The views of a scene show one set of named points, each view turned or mirrored, shifted and resized as a whole, with a little noise and some points left out.
(in the rows, 128 means zero)

Scene 1
View 1
J590: [131 160 140 158 134 141 126 135 119 139 129  84 113 141 128 147 125 151
 144 135  93 118 135 103 162 122 144 152 101 133 130 124 147 154 111 144
 108 162 100 130 135 125 123 161 115 141 120 143 115  68 145  74 133 143
 124 125 133 157]
J638: [144 147 146 106 127 120 123 134 142 126 107 119 138 139 131 162 136 116
 146 104  94 102  81  90 152 151 135 142  52 136 102 120 142 195 105 137
 131 173 143 119 146 101 140 124 180 144 128 108  91  99 164  45 164 137
 134 121 128 149]
J17: [128 160 130 154 129 145 124 135  97 129 124  75 117 142 126 135 125 147
 146 129  87 124 121  96 157 124 142 157  92 130 129 123 147 162 122 136
 124 142  97 133 145 123 132 155 112 139 132 140 114  70 145  68 132 152
 108 115 143 158]
J250: [131 155 105 143 119 139 116 113 137 164  92 117 129 118 151 103 110 140
 162 184  99 121 106  72 168 116 149 147  74 138 114 143 126 146 139 147
 124 202 108 152 154 129 147 175 126 146 141 123 147  72 125  64 177 174
 130 125 129 176]
J495: [141 143 143 137 120 128 117 132 105 126 119 102 133 133 133 123 137 127
 134 127  79 117 105  87 154 132 142 155  79 144 108 120 141 177 115 123
 125 170 138 142 141 119 133 134 130 161 134 112  99  68 161  46 153 151
 117 107 140 158]
J752: [137 150 104 123 134 126 104 118 171 169  87 117 123 124 148 133 115 151
 177 149 119 121 109  94 153 139 130 137  64 129 115 139 135 160 124 166
 123 164 105 142 149 124 129 175 157 109 122 139 130  96 140  81 172 149
 139 135 127 156]
J200: [141 149 116 112 127 128 110 134 134 140  88 105 130 137 129 147 119 137
 166 108 105 122  88  92 142 151 122 144  47 127 118 126 143 183 122 144
 138 138 112 127 156 111 140 147 160 120 132 130 109 103 156  69 152 149
 119 116 138 146]
J371: [142 146 136 144 135 130 104 128 140 144 121  96 118 132 131 132 138 151
 144 133  95 122 132 109 158 135 134 148  92 139 116 120 138 162 106 140
 114 152 124 142 134 131 112 152 128 133 118 137 113  73 160  69 152 138
 130 119 134 161]
J689: [132 158 144 175 145 143 111 132 125 148 141  70 104 141 129 145 137 173
 141 134  96 124 170 130 162 128 138 148 127 136 139 116 149 149  90 150
  99 128  97 139 119 138  92 166 107 120 108 165 119  62 155  88 123 124
 127 127 138 156]
J104: [150 147 125 137 141 129  85 137 141 151 108  69 108 140 120 151 132 176
 163  98 115 132 143 143 131 156 108 146  82 128 128 113 152 174  96 149
 113  75 107 142 127 131  84 156 142  83 107 166 101  94 175  98 132 121
 122 120 149 138]
J85: [131 152 124 129 119 137 123 138  92 124 105  92 135 142 126 136 121 130
 148 115  88 126  89  80 147 132 134 158  60 127 123 122 145 178 129 126
 138 144 110 127 159 111 148 139 134 140 142 129 108  87 151  59 141 165
 104 108 146 155]
J826: [130 156 119 155 123 149 115 132  83 135 110  73 123 139 123 120 120 153
 151 131  86 136 118  89 148 124 135 165  81 128 133 123 141 156 133 128
 131 128  92 141 149 121 130 158 100 132 138 141 122  74 145  72 135 169
  97 107 150 161]
J457: [151 138 117 126 130 115  91 110 174 167  92 120 124 112 145 103 133 148
 159 162 108 117 128 110 153 139 130 140  78 150  97 131 125 159 110 148
 115 176 147 163 131 142 108 163 141 127 117 126 125  81 162  71 186 137
 145 124 129 164]
J917: [156 133 146 136 139 124  90 135 138 135 124  81 115 137 120 144 152 155
 138  95  97 123 146 142 139 156 120 148  93 145 109 108 146 184  83 134
 112 108 144 143 110 130  78 137 142 115 104 142  87  80 189  74 141 110
 133 116 142 143]
J541: [140 155 133 128 136 134 113 138 130 133 114  84 115 148 122 168 133 150
 155  93 106 121 118 119 144 152 121 146  74 124 129 115 149 182 101 144
 120 111 108 127 138 116 110 141 152 110 114 149  96  95 166  79 131 126
 120 119 143 140]
J588: [128 158 128 132 132 137 128 123 156 151 112 115 125 132 145 148 117 135
 158 145 107 107 109  89 167 128 146 142  75 132 116 134 137 165 116 156
 118 186 105 126 148 116 139 162 150 135 125 128 126  82 134  68 159 150
 138 130 126 158]
J8: [151 148 117 119 144 123  83 137 149 151  98  74 107 146 117 166 129 168
 174  78 128 136 125 140 126 170  98 138  62 121 131 113 152 184  99 157
 123  65 105 129 134 127  88 150 163  70 104 167  94 115 180  99 127 118
 120 118 146 129]
J748: [142 147 149 159 141 131 104 127 143 148 134  87 110 134 133 136 144 160
 138 136  95 115 160 130 160 132 137 147 116 145 121 118 140 158  89 141
  99 147 123 145 114 137  87 155 121 128 107 148 111  62 162  80 143 123
 140 127 131 159]
View 2
J495: [118 125  92 107 133 152 107 144  99 123 107 125 107 145 139 125 135 135
 126 115 155 113 117 136 125 155  76 204 116 118 129 122  98 133 117 142
 102 158 147  90 111 136 169 104  84 138 140 127 141 134 105 103 114 109
 112 109 124 135]
J371: [126 123 104  85 142 141 104 124 124 122 101 124 132 139 130 103 135 154
 142 111 161 119 125 141 119 145 107 172 113 112 127 123 119 121 138 139
 128 156 129 107 107 135 177 107  96 157 125 129 144 124 120 104 113 132
 138 112 133 144]
J85: [108 112 112 115 137 141  98 135  95 117 111  98 106 158 138 117 158 128
 131 117 158 124 127 142 126 159  74 179 110 108 139 131  96 133 136 129
 119 171 137  89 105 139 163 115 102 128 134 121 132 118  95  88 135 100
 125 119 117 135]
J752: [123 102 119  90 148 136 102 104 125 117 118  99 159 165 133 100 143 156
 151 128 157 122 125 159  97 144 107 170 122 104 123 126 122  98 160 141
 157 150 122  99 108 135 171 123  90 159 104 129 153 122 118 111 136 151
 156 104 126 138]
J104: [122 143 117  58 136 115 112 105 134 127  68 125 131 132 126  76 148 146
 147  93 184 146 141 149 145 131 125 121 101 123 144 134 123 141 140 128
 149 185 118 130  80 145 193  92 116 169 131 126 136 107 128  98  87 119
 150 131 154 150]
J590: [128 117  99 100 146 131 106 139 135 149 106 118 105 142 114 107 133 158
 131 109 156  96 117 137 119 153 105 169 104 126 119 113 115 133 120 130
 126 175 133  96 118 141 152 102 115 148 149 127 140 122 130  89 120 128
 126 130 135 144]
J917: [131 156  97  53 126 132 120 122 126 128  68 151 121 133 135  95 132 138
 128  98 186 139 129 149 147 132 107 150 110 132 140 130 115 140 113 139
 125 169 141 132  89 134 199  82 102 164 139 133 147 131 125 117  68 111
 133 115 155 143]
J638: [114 118 109  77 130 142 110 127  90 133 108 116 117 188 141 144 150 119
 119 143 171 114 100 190 118 149  52 185 131 131 133 115  87 114 111 146
 135 176 159 112 103 136 179  94  84 127 129 139 173 152  97 125 117 105
 116  90 124 117]
J8: [116 140 134  53 131 105 109  96 123 126  65 111 139 146 134  75 162 132
 152  98 200 160 147 167 146 127 117 104 107 117 156 139 123 134 152 125
 167 193 115 140  67 147 199  93 120 167 125 127 142 107 117 105  89 110
 159 123 155 147]
J250: [128  90 102 125 156 157  96 131 123 113 139 103 142 150 129 114 129 165
 143 128 131  97 119 129  89 162 101 214 114  97 109 117 116 103 151 144
 125 130 129  67 134 131 152 132  84 145 114 120 140 120 122  93 152 149
 144 104 109 144]
J541: [119 132 122  78 136 115 107 116 116 135  87 113 113 158 128 102 156 134
 137 111 183 129 132 159 135 141  95 139 110 123 145 125 112 137 133 127
 145 191 131 121  89 146 179  94 114 152 136 127 145 120 111  99 107 105
 140 124 142 137]
J588: [126 103 114  97 149 136 106 123 124 135 120 107 132 168 124 118 141 155
 138 134 155 102 113 161 100 153  91 183 118 115 115 110 112 104 134 140
 145 165 136  95 116 138 157 112  96 147 123 131 160 131 120 107 137 139
 137 107 122 133]
J826: [112 111 100 137 148 141  94 148 114 122 113  99 102 124 125  98 148 145
 140  95 144 117 137 108 126 166 104 181  96  99 128 131 111 147 146 120
 104 165 119  76 115 140 151 121 111 143 142 104 112 102 115  61 141 112
 129 144 122 155]
J457: [138 123  98  73 143 152 110 112 126 108 103 135 164 138 136 102 117 162
 145 121 150 120 117 140 106 140 113 196 121 110 119 127 122 102 144 157
 132 126 133 102 113 128 184 120  71 161 108 131 153 134 126 121 107 148
 145  86 129 141]
J200: [110 109 126  93 134 132  99 112  95 117 107  97 128 170 143 117 163 126
 139 127 167 137 125 160 123 146  81 166 120 104 142 130 103 118 152 132
 141 174 137 104  93 141 177 112  97 143 118 123 147 123  97 103 133 109
 139 107 124 130]
J689: [137 136  93  83 150 120 111 136 157 155  90 138 111 126 100  89 120 169
 135  91 162 100 129 130 126 149 129 145  98 131 116 116 129 143 114 128
 132 175 119 115 114 142 162  88 125 168 148 125 140 119 150  90  95 139
 135 139 150 154]
J17: [118 119 106 116 146 137 100 144 122 138 109 108  99 140 124 108 146 146
 132 107 151 108 128 131 122 157 101 173 103 118 127 117 107 142 126 130
 116 174 129  90 111 139 152 106 118 142 148 118 132 117 119  81 126 114
 127 136 129 147]
View 3
J748: [129 138 111 125 127  94 140 127 122 134 159 139 137 125 125 126 123 128
 143 116 128 148 116 144 145 133 144 116 122 101 113 109 108 131 148 117
 122 142 129 116 162 115 127 117 127 128 131 120 125 108 132 126 145 106
 153 124 136 149]
J590: [133 140 102 118 111  98 139 123 106 127 144 130 133 114 126 125 109 113
 138 132 134 142 129 147 139 138 145 111 110  88 129 115 109 138 134 122
 135 136 127 133 158 107 134 126 124 116 130 119 138 118 133 132 133 107
 139 126 135 147]
J495: [121 132  84 110 106 126 134 123 108 120 151 122 114 131 121 138 115 118
 125 142 142 130 134 153 142 134 143 110 121  92 107 122 114 135 135 137
 119 117 131 135 151 110 134 131 122 120 139 126 134 123 114 133 117 140
 153 111 142 147]
J541: [115 141 109  99 121 104 136 130 115 115 143 137 126 119 116 117 117 126
 130 110 129 147 124 156 161 112 146 139 120 108 127 126  92 122 145 127
 143 129 124 134 154 107 124 134 119 110 116 123 131 127 131 132 117 117
 114 128 123 145]
J85: [125 131  86  99 100 125 135 126 103 112 136 120 118 124 114 133 106 112
 120 142 142 133 136 154 148 127 142 122 116  91 126 132 105 135 130 139
 140 114 128 144 142 105 140 141 126 106 129 134 142 138 118 139 109 132
 121 115 133 141]
J8: [119 131 125  90 138  97 136 141 131 108 145 150 143 125 106 126 120 139
 132  80 120 157 108 148 175  95 145 156 129 123 133 133  83 112 155 120
 156 127 130 123 149 121 121 139 121 104 110 130 127 131 132 131 117 107
  93 132 110 137]
J689: [137 141 121 119 127  78 140 127 117 127 150 141 154 115 129 122 117 126
 145 115 128 152 117 138 149 139 147 118 110  98 123 104 108 139 144 113
 133 146 127 128 169 118 128 113 125 120 128 118 133 112 143 129 149  94
 144 139 135 142]
J104: [125 133 124  99 135  93 138 138 130 113 147 150 150 128 111 127 122 137
 136  89 121 155 106 144 170 108 146 145 125 117 126 124  90 124 153 119
 148 131 128 126 157 128 124 131 124 110 119 126 126 122 131 130 126 107
 111 136 120 137]
J250: [142 106  81 137  96 123 146 131 117 139 145 109 134 121 120 157 103 105
 138 153 126 133 131 136 118 133 126  89 116  79 133 127 126 140 120 131
 138 125 136 133 132 103 150 146 137 113 140 139 144 118 111 140 133  97
 138  91 130 150]
J371: [129 121  99 118 117 109 139 130 121 128 151 128 134 126 116 138 114 123
 134 120 124 142 118 145 145 121 140 115 125 101 121 123 107 128 139 126
 133 127 130 124 146 113 135 135 130 116 130 131 132 119 122 133 129 110
 135 113 127 146]
J457: [129 106  93 132 114 122 147 139 135 144 163 125 131 131 113 152 118 127
 140 119 114 143 111 139 133 114 130 101 135 104 114 124 116 121 143 124
 120 126 133 112 136 116 139 142 135 123 136 134 125 101 110 135 134 106
 148  89 121 152]
J588: [122 123  90 129 103 119 141 128 112 142 149 118 118 112 116 132 108 108
 138 135 128 137 133 156 133 116 131 109 117  88 130 127 109 122 129 127
 133 128 127 129 139  90 133 140 129 115 122 124 135 118 118 136 129  98
 135 101 122 151]
J200: [118 124  92 103 106 128 136 133 114 119 140 123 116 122 106 135 110 116
 126 125 130 137 129 161 151 104 138 129 123  99 129 138  99 121 134 136
 144 114 125 136 132 101 135 150 124 104 121 134 134 131 113 140 107 121
 110 106 119 146]
J638: [100 130  81 107 104 140 135 126 110 130 150 121  88 125 111 125 118 116
 124 129 133 133 137 174 148 103 141 125 126  98 115 131  98 107 138 140
 124 112 124 130 137  91 124 140 118 118 119 122 126 122 110 134 103 134
 136  99 126 154]
J752: [129 110  96 129 112 121 146 140 125 140 148 118 134 118 108 146 109 116
 140 122 117 144 121 145 134 103 124 113 125  97 136 134 108 118 134 124
 146 128 131 122 124  99 140 149 133 107 121 136 133 118 117 139 129  88
 119  93 110 150]
J917: [117 136 115 102 135 101 134 131 127 117 161 148 128 136 116 122 131 141
 131  98 127 149 112 152 166 114 153 137 131 116 103 119  96 118 158 123
 122 130 126 119 167 124 118 122 121 122 127 120 117 115 132 127 123 131
 143 131 132 143]
View 4
J590: [115 114 138 113 116 148 141 129 102 118 121 130 145 125 119 150 142 122
 128 120 136 136 122 100 117 135 152 121 118 136 164 151 134 106 100 116
 159 125 114 134 128  96 131 127 129 125 121 136 137 145 105 127 132 109
 142 137 152 103]
J638: [126 127 147 146 135 149 138 137 112 126 135 117 144  94 120 135 159  87
 126 101 119 124 119  99 120 159 164 144 122 132 160 143 132 139 136 133
 138  98 126 122  94  95 134 126 113 139 112 140 142 144 129 132 138 122
 117 142 141 121]
J457: [111 123 140 132 125 150 127 145 115  90 140 140 129 109 132 157 130 108
  92 112 109 114 120 106 127 150 143 132 121 113 145 144 124 119 110 145
 147 121 123 130 111  91 140  98 136 140 105 124 118 131 107 143 126 107
 129 125 140 116]
J17: [123 120 133 124 125 152 143 127 111 125 123 126 153 126 117 145 135 108
 137 124 135 131 115  96 123 130 148 113 121 131 178 150 132 116 108 110
 153 130 122 147 124 104 133 127 129 121 127 140 140 150 100 125 133 110
 136 139 151 115]
J826: [128 125 130 127 130 153 147 125 113 123 126 129 151 129 118 150 124 102
 134 131 135 123 107  94 131 125 141 107 124 121 183 157 131 118 104 111
 151 139 126 162 129 106 133 126 133 117 127 141 139 150  94 128 136 117
 135 140 144 120]
J541: [120 122 132 134 134 166 145 141 122 121 131 133 137 124 126 132 159 109
 135 125 134 111 107 105 122 149 150 120 115 144 180 154 137 139 133 113
 154 121 125 140 120 101 149 104 115 128 124 153 149 131 111 144 141 113
 109 149 154 117]
J588: [117 117 147 126 119 154 134 128 110 112 130 123 139 111 118 152 144 115
 120 112 118 125 123 100 122 148 158 135 123 133 158 155 135 117 108 138
 153 110 121 130 121  91 137 123 129 127 104 136 124 144 122 135 135 115
 136 140 143 104]
J748: [107 120 132 114 119 145 135 151 110 105 131 146 135 130 134 147 142 122
 115 120 135 127 119 111 119 144 140 116 111 132 155 140 132 114 114 113
 159 130 115 124 116 100 139  96 123 141 128 139 145 124  90 133 125  97
 128 135 162 111]
J250: [122 120 146 126 117 149 134 119 106 102 132 123 143 110 117 166 119 109
 107 114 111 126 121  94 132 132 151 131 131 110 157 158 127 101  89 145
 149 123 124 146 128  90 132 129 146 121 102 122 107 154 115 131 133 121
 148 128 131 112]
J689: [106 111 129 105 115 155 140 146 111 107 123 145 134 146 132 146 143 133
 126 130 142 127 117 108 118 138 139 106 109 143 167 148 133 110 107 102
 167 139 115 134 134 103 145  98 125 130 134 145 150 124  86 136 127  93
 133 138 166 106]
J85: [133 128 135 141 136 154 143 122 113 132 128 119 156 114 112 141 137  91
 137 118 126 122 111  90 128 137 150 122 126 126 178 154 130 129 116 120
 141 119 126 155 112 101 135 130 127 123 120 140 139 155 111 129 140 123
 125 142 141 125]
J200: [129 127 140 146 138 162 143 129 122 119 134 121 140 108 119 138 147  98
 129 116 119 109 109  98 128 149 156 129 126 129 174 157 133 139 126 133
 144 114 130 148 113  97 144 120 126 125 109 145 132 143 122 143 145 125
 116 145 140 119]
J495: [125 131 136 135 131 139 138 133 107 124 130 127 154 110 118 142 135  86
 123 106 126 137 118  96 124 140 150 128 123 119 162 140 126 120 116 120
 138 118 123 135  99 106 129 126 122 139 127 134 143 152 101 119 130 115
 131 133 145 124]
J104: [112 118 121 129 136 173 144 153 128 105 135 148 127 134 135 138 151 122
 126 135 134  98 102 112 124 151 135 106 112 140 180 153 136 141 133 111
 159 136 127 149 128 102 157  85 122 131 126 152 151 117  95 156 138 102
 102 146 158 118]
J371: [116 123 136 130 126 156 136 140 117 107 134 136 138 119 127 146 134 111
 116 120 124 116 114 105 125 143 146 123 119 126 164 149 130 121 115 126
 150 125 123 138 116  96 141 105 129 133 119 137 132 134 103 140 133 110
 124 135 146 114]
J917: [109 125 124 129 134 152 138 163 121 108 137 147 132 125 138 131 150 107
 116 120 135 115 110 113 119 154 138 115 110 134 167 138 131 140 135 109
 149 128 121 129 103 103 146  86 112 148 134 149 160 119  90 140 129 100
 106 141 163 123]
J752: [118 116 145 132 123 164 136 129 120  97 135 126 130 110 125 155 139 118
 109 120 111 106 114 104 127 150 153 134 124 126 159 161 134 121 110 147
 156 118 127 141 129  86 145 109 138 125  97 135 110 134 125 152 141 117
 128 137 134 109]
View 5
J200: [127 139 137 128 139 149 136 118 150 144 123 114 115 128 159 126 128 118
 121 147 136 122 115 148 149 134 121 130 146 117 102 137 136 129 110 121
 142 103 129 172 128 155 136 162 120  90 120 129 124 147 150  92 108 126
 123 104 117 133]
J748: [106 133 131 114 133 125 135 131 130 123 132 115 138 116 124 122 126 117
 148 150 150 122 118 139 134 140 126 121 117 111 135 137 132 104 136 111
 117 113 106 127 141 153 133 130 132 106 104 126 129 155 122 110 124 113
 128 109 104 126]
J85: [126 140 134 123 133 137 132 125 146 140 106 113 105 130 157 140 125 131
 115 149 144 120 113 155 141 139 125 121 143 109 111 127 131 134 116 124
 138 105 141 168 124 149 129 149 109  98 127 121 138 143 142 100 111 137
 130 114 119 127]
J250: [118 114 153 131 136 146 142 129 130 147 151 105 114 123 151 145 124 115
 120 130 167 123 106 165 111 134 129  92 138 101 102 116 136 138 104 116
 126 104 125 156 145 176 128 170 116 103 126 119 153 148 114 119 125 114
 142 120 111 123]
J495: [110 139 140 119 122 130 143 122 140 139 110 121 113 122 153 146 126 136
 126 141 141 122 124 148 130 129 131 122 136 104 117 123 125 124 118 119
 129 102 131 147 128 160 125 139 111 117 127 118 143 150 131 103 108 131
 128 116 113 124]
J826: [131 134 128 125 140 129 123 136 131 125 116 110 104 130 132 133 119 128
 118 147 158 120 112 157 140 147 125 116 131 100 130 119 127 134 130 125
 128 107 141 154 129 143 131 144 118  90 127 125 142 143 130 110 129 139
 141 122 118 133]
J638: [107 146 141 117 123 148 145 113 159 154 112 120 119 125 172 140 130 123
 128 152 121 124 122 142 139 121 128 132 146 123  95 144 135 114 103 119
 139 100 121 164 132 163 128 150 109 114 119 119 128 151 153  89  94 122
 113 102 111 120]
J917: [108 147 128 115 127 126 138 114 137 124 121 126 138 119 128 108 125 124
 146 150 126 124 127 124 154 134 118 143 127 112 137 143 129 103 139 114
 128 105 113 131 127 149 139 131 131  99 102 132 111 155 140  93 116 117
 113  95 107 141]
J588: [112 126 141 122 138 148 136 130 147 147 136 108 124 124 156 139 128 111
 129 149 154 125 110 156 124 134 129 109 137 118 101 138 140 117 103 116
 128 111 115 161 146 162 131 159 120 103 116 118 138 155 135 108 111 110
 128 111 108 114]
J752: [120 120 143 131 143 153 138 119 142 144 158 105 125 123 149 122 122 100
 127 143 156 125 106 149 131 135 125 110 140 113  99 139 142 127 107 117
 131 108 117 167 142 170 142 177 127  87 109 127 126 151 134 106 120 104
 127 104 107 131]
J590: [118 133 129 115 142 134 122 141 138 128 118 106 123 125 136 136 127 120
 133 155 158 121 113 152 131 143 127 111 125 115 126 135 134 114 124 119
 122 117 118 147 141 145 128 136 123 101 115 122 138 152 129 113 122 124
 135 116 109 117]
J104: [127 141 120 124 147 134 126 122 135 116 131 115 131 123 122  94 124 111
 136 159 141 124 115 130 166 145 114 141 126 118 138 147 135 113 143 119
 132 108 118 148 129 140 146 145 139  76  99 142 104 150 143  94 126 122
 118  94 112 149]
J689: [118 131 124 114 145 125 120 146 131 113 129 109 135 121 116 119 126 116
 145 157 161 123 115 143 137 149 121 118 114 115 145 140 133 102 139 116
 116 121 109 132 144 140 135 126 137  93 104 130 127 155 123 114 132 116
 134 113 106 127]
J8: [130 145 117 131 148 141 123 113 143 119 130 114 129 124 129  88 124 106
 135 161 131 124 115 126 174 146 108 148 133 123 129 154 139 112 138 118
 140 110 119 162 126 139 151 154 140  67  97 145  94 149 157  86 119 120
 111  87 114 153]
J457: [104 124 152 127 128 139 154 111 127 142 160 116 134 118 143 121 126 114
 139 129 144 127 117 138 125 128 127 115 132 102 108 125 137 123 114 112
 126  99 111 140 140 182 137 159 132 106 106 125 129 154 121 105 122 101
 124 106 106 138]
J17: [126 134 129 118 138 135 123 138 137 130 113 108 114 128 139 139 126 124
 123 152 156 118 112 157 134 145 126 116 130 111 124 127 129 124 125 125
 127 114 129 152 133 144 129 140 118  95 123 121 141 146 132 111 121 131
 137 119 115 123]
View 6
J200: [151 133 106  98 121 146 126 146 101 138 120  95 125 126 138 134 115  76
 142 141 110 116 105 129 141  75 144 172 120 169 136 131 116 110 176 112
 144 126 134 145  99 129 114 104 123 102 138 152 145 119 126  91 120 142
 110 141 110 118]
J752: [142 122 139  88 137 135 123 162 116 156 118 110 132 131 121 165 153  90
 147 151 117 118 110 126 149  70 140 138  94 154 119 137 103 123 152 103
 149 156 131 144  64 122 130  94 149 100 139 148 120 127 119  93 115 125
  98 123  95 151]
J17: [142 149 112 116 141 131 153 120  92 116 122 125 136 138 141 153 141  79
 155 119 149 126  91 154 143  83 131 163 122 159 143 129 127 101 146 116
 122 113 132  83 111 134 115  95 108 118  90 136 124 143 110  97 114 149
 111 137 118 156]
J104: [141 148 131 119 127 148 161 123  72 156 118 110 122  80 134 123 143  78
 114 160 121  89  71 154 114  89 157 133 115 148 130 114 147  91 140 129
 146 144 100 107 115 137  98 127 170  79 148 107 116 151 142 155 101 144
 127 138 128 133]
J85: [151 149  91 106 118 138 133 129  90 122 121 114 124 138 144 139 116  72
 160 116 126 120 107 144 148  78 136 185 125 165 142 134 128 104 171 109
 131 106 142 114 120 135 115  98 100 119 109 150 147 129 114  76 120 151
 105 137 112 127]
J250: [147 128 126  83 132 124 117 150 125 136 119 131 134 163 120 191 159  95
 182 121 144 133 130 143 179  78 121 152 101 150 127 140 111 133 134  90
 128 140 149 115  77 122 143  73 124 133 110 156 117 125 103  59 119 118
  78 120  93 169]
J588: [135 131 133 105 151 135 128 152 123 135 125  98 132 153 126 162 148 104
 139 133 131 125 107 130 150  74 133 149  97 162 128 147  85 120 169 112
 134 133 134 120  78 123 132  94 117 114 110 154 117 129 116  85 123 136
 101 128 107 148]
J638: [138 144 110 119 134 145 108 141 105 131 129  71 108 154 139 130 109 115
 113 124 108 118 120 124 142  90 145 174 108 164 130 160  85 124 197 117
 136 115 138 130 116 126 121 120  99 106 134 171 139 118 146  74 123 150
 101 133 125  88]
J689: [133 152 148 134 159 128 171 114  96 126 126 118 133 112 132 156 177 101
 125 134 160 113  67 167 133  99 140 126 112 144 134 127 123  99 126 126
 126 141 109  57 108 133 113 109 140 103  98 113  94 164 124 145 106 144
 123 131 136 173]
J917: [143 158 126 138 133 137 139 106  74 137 135  94  98 105 143 119 143 116
  98 137 124  88  88 160 130 120 155 139 117 138 126 142 127 102 139 129
 134 138 110  84 141 133 108 132 152  88 153 118 110 148 157 136 104 143
 116 132 146 107]
J748: [137 154 144 131 155 128 149 114  98 135 129 109 115 129 133 150 171 125
 115 132 147 109  89 167 144 109 139 125 109 139 123 147 115 115 125 122
 123 145 115  64 115 127 122 114 140 103 116 124  92 153 136 126 107 134
 107 127 133 150]
J826: [153 150  99 105 122 131 149 118  86 121 119 141 135 129 140 156 140  65
 176 118 146 119  92 160 148  83 129 172 129 151 147 115 149  98 138 107
 124 115 132  86 117 137 112  86 115 122  97 128 135 140 102  92 111 147
 108 135 114 160]
J495: [151 154 100 121 130 130 122 115  95 121 130 109 108 154 139 146 130 107
 145 108 136 117 121 157 161 104 133 176 117 149 135 151 114 121 154 110
 119 112 144  86 133 131 123 105  98 124 118 155 128 132 126  68 120 146
  99 132 128 120]
J590: [137 147 132 127 151 129 153 120 100 121 125 110 132 140 139 159 156  97
 142 125 150 126  86 155 143  90 133 150 113 157 139 137 107 107 148 121
 127 127 123  77 106 131 121 101 116 116  91 136 109 149 115 112 118 146
 117 133 123 160]
J541: [138 143 121 123 138 148 153 127  83 133 120  94 124 105 142 127 130  81
 118 143 122 105  77 140 120  83 151 158 116 166 132 129 120  93 169 128
 141 130 112 115 113 133 105 116 134  89 128 132 129 141 132 129 114 154
 128 138 125 121]
J8: [140 138 130 118 124 157 160 136  71 164 118  99 124  69 135 107 130  65
 109 167 101  83  64 141 103  79 161 140 116 156 127 112 144  83 164 130
 154 144  98 135 106 138  94 126 179  69 158 115 132 140 140 159 107 148
 139 139 121 116]
J457: [152 140 134  98 125 128  98 133 108 158 130 108 100 147 125 165 155 131
 136 135 122 105 136 151 172 109 138 131  96 129 110 150 109 143 122  95
 133 158 139 111 105 125 143 104 154 108 162 145 106 128 147  77 110 113
  71 112 115 125]
J371: [145 144 127 110 135 132 133 128  97 139 124 109 123 126 130 151 150 104
 135 134 134 112 106 151 149  94 135 145 107 145 128 137 125 114 141 111
 134 142 126 102 103 128 120 102 140 108 132 134 114 137 129 106 111 130
 102 127 118 138]

Which points are out of place in each view (at most two, in the order of its rows)? Write none if all are in place.
view 1 -> J371
view 2 -> J638, J826
view 3 -> none
view 4 -> J590
view 5 -> none
view 6 -> J457
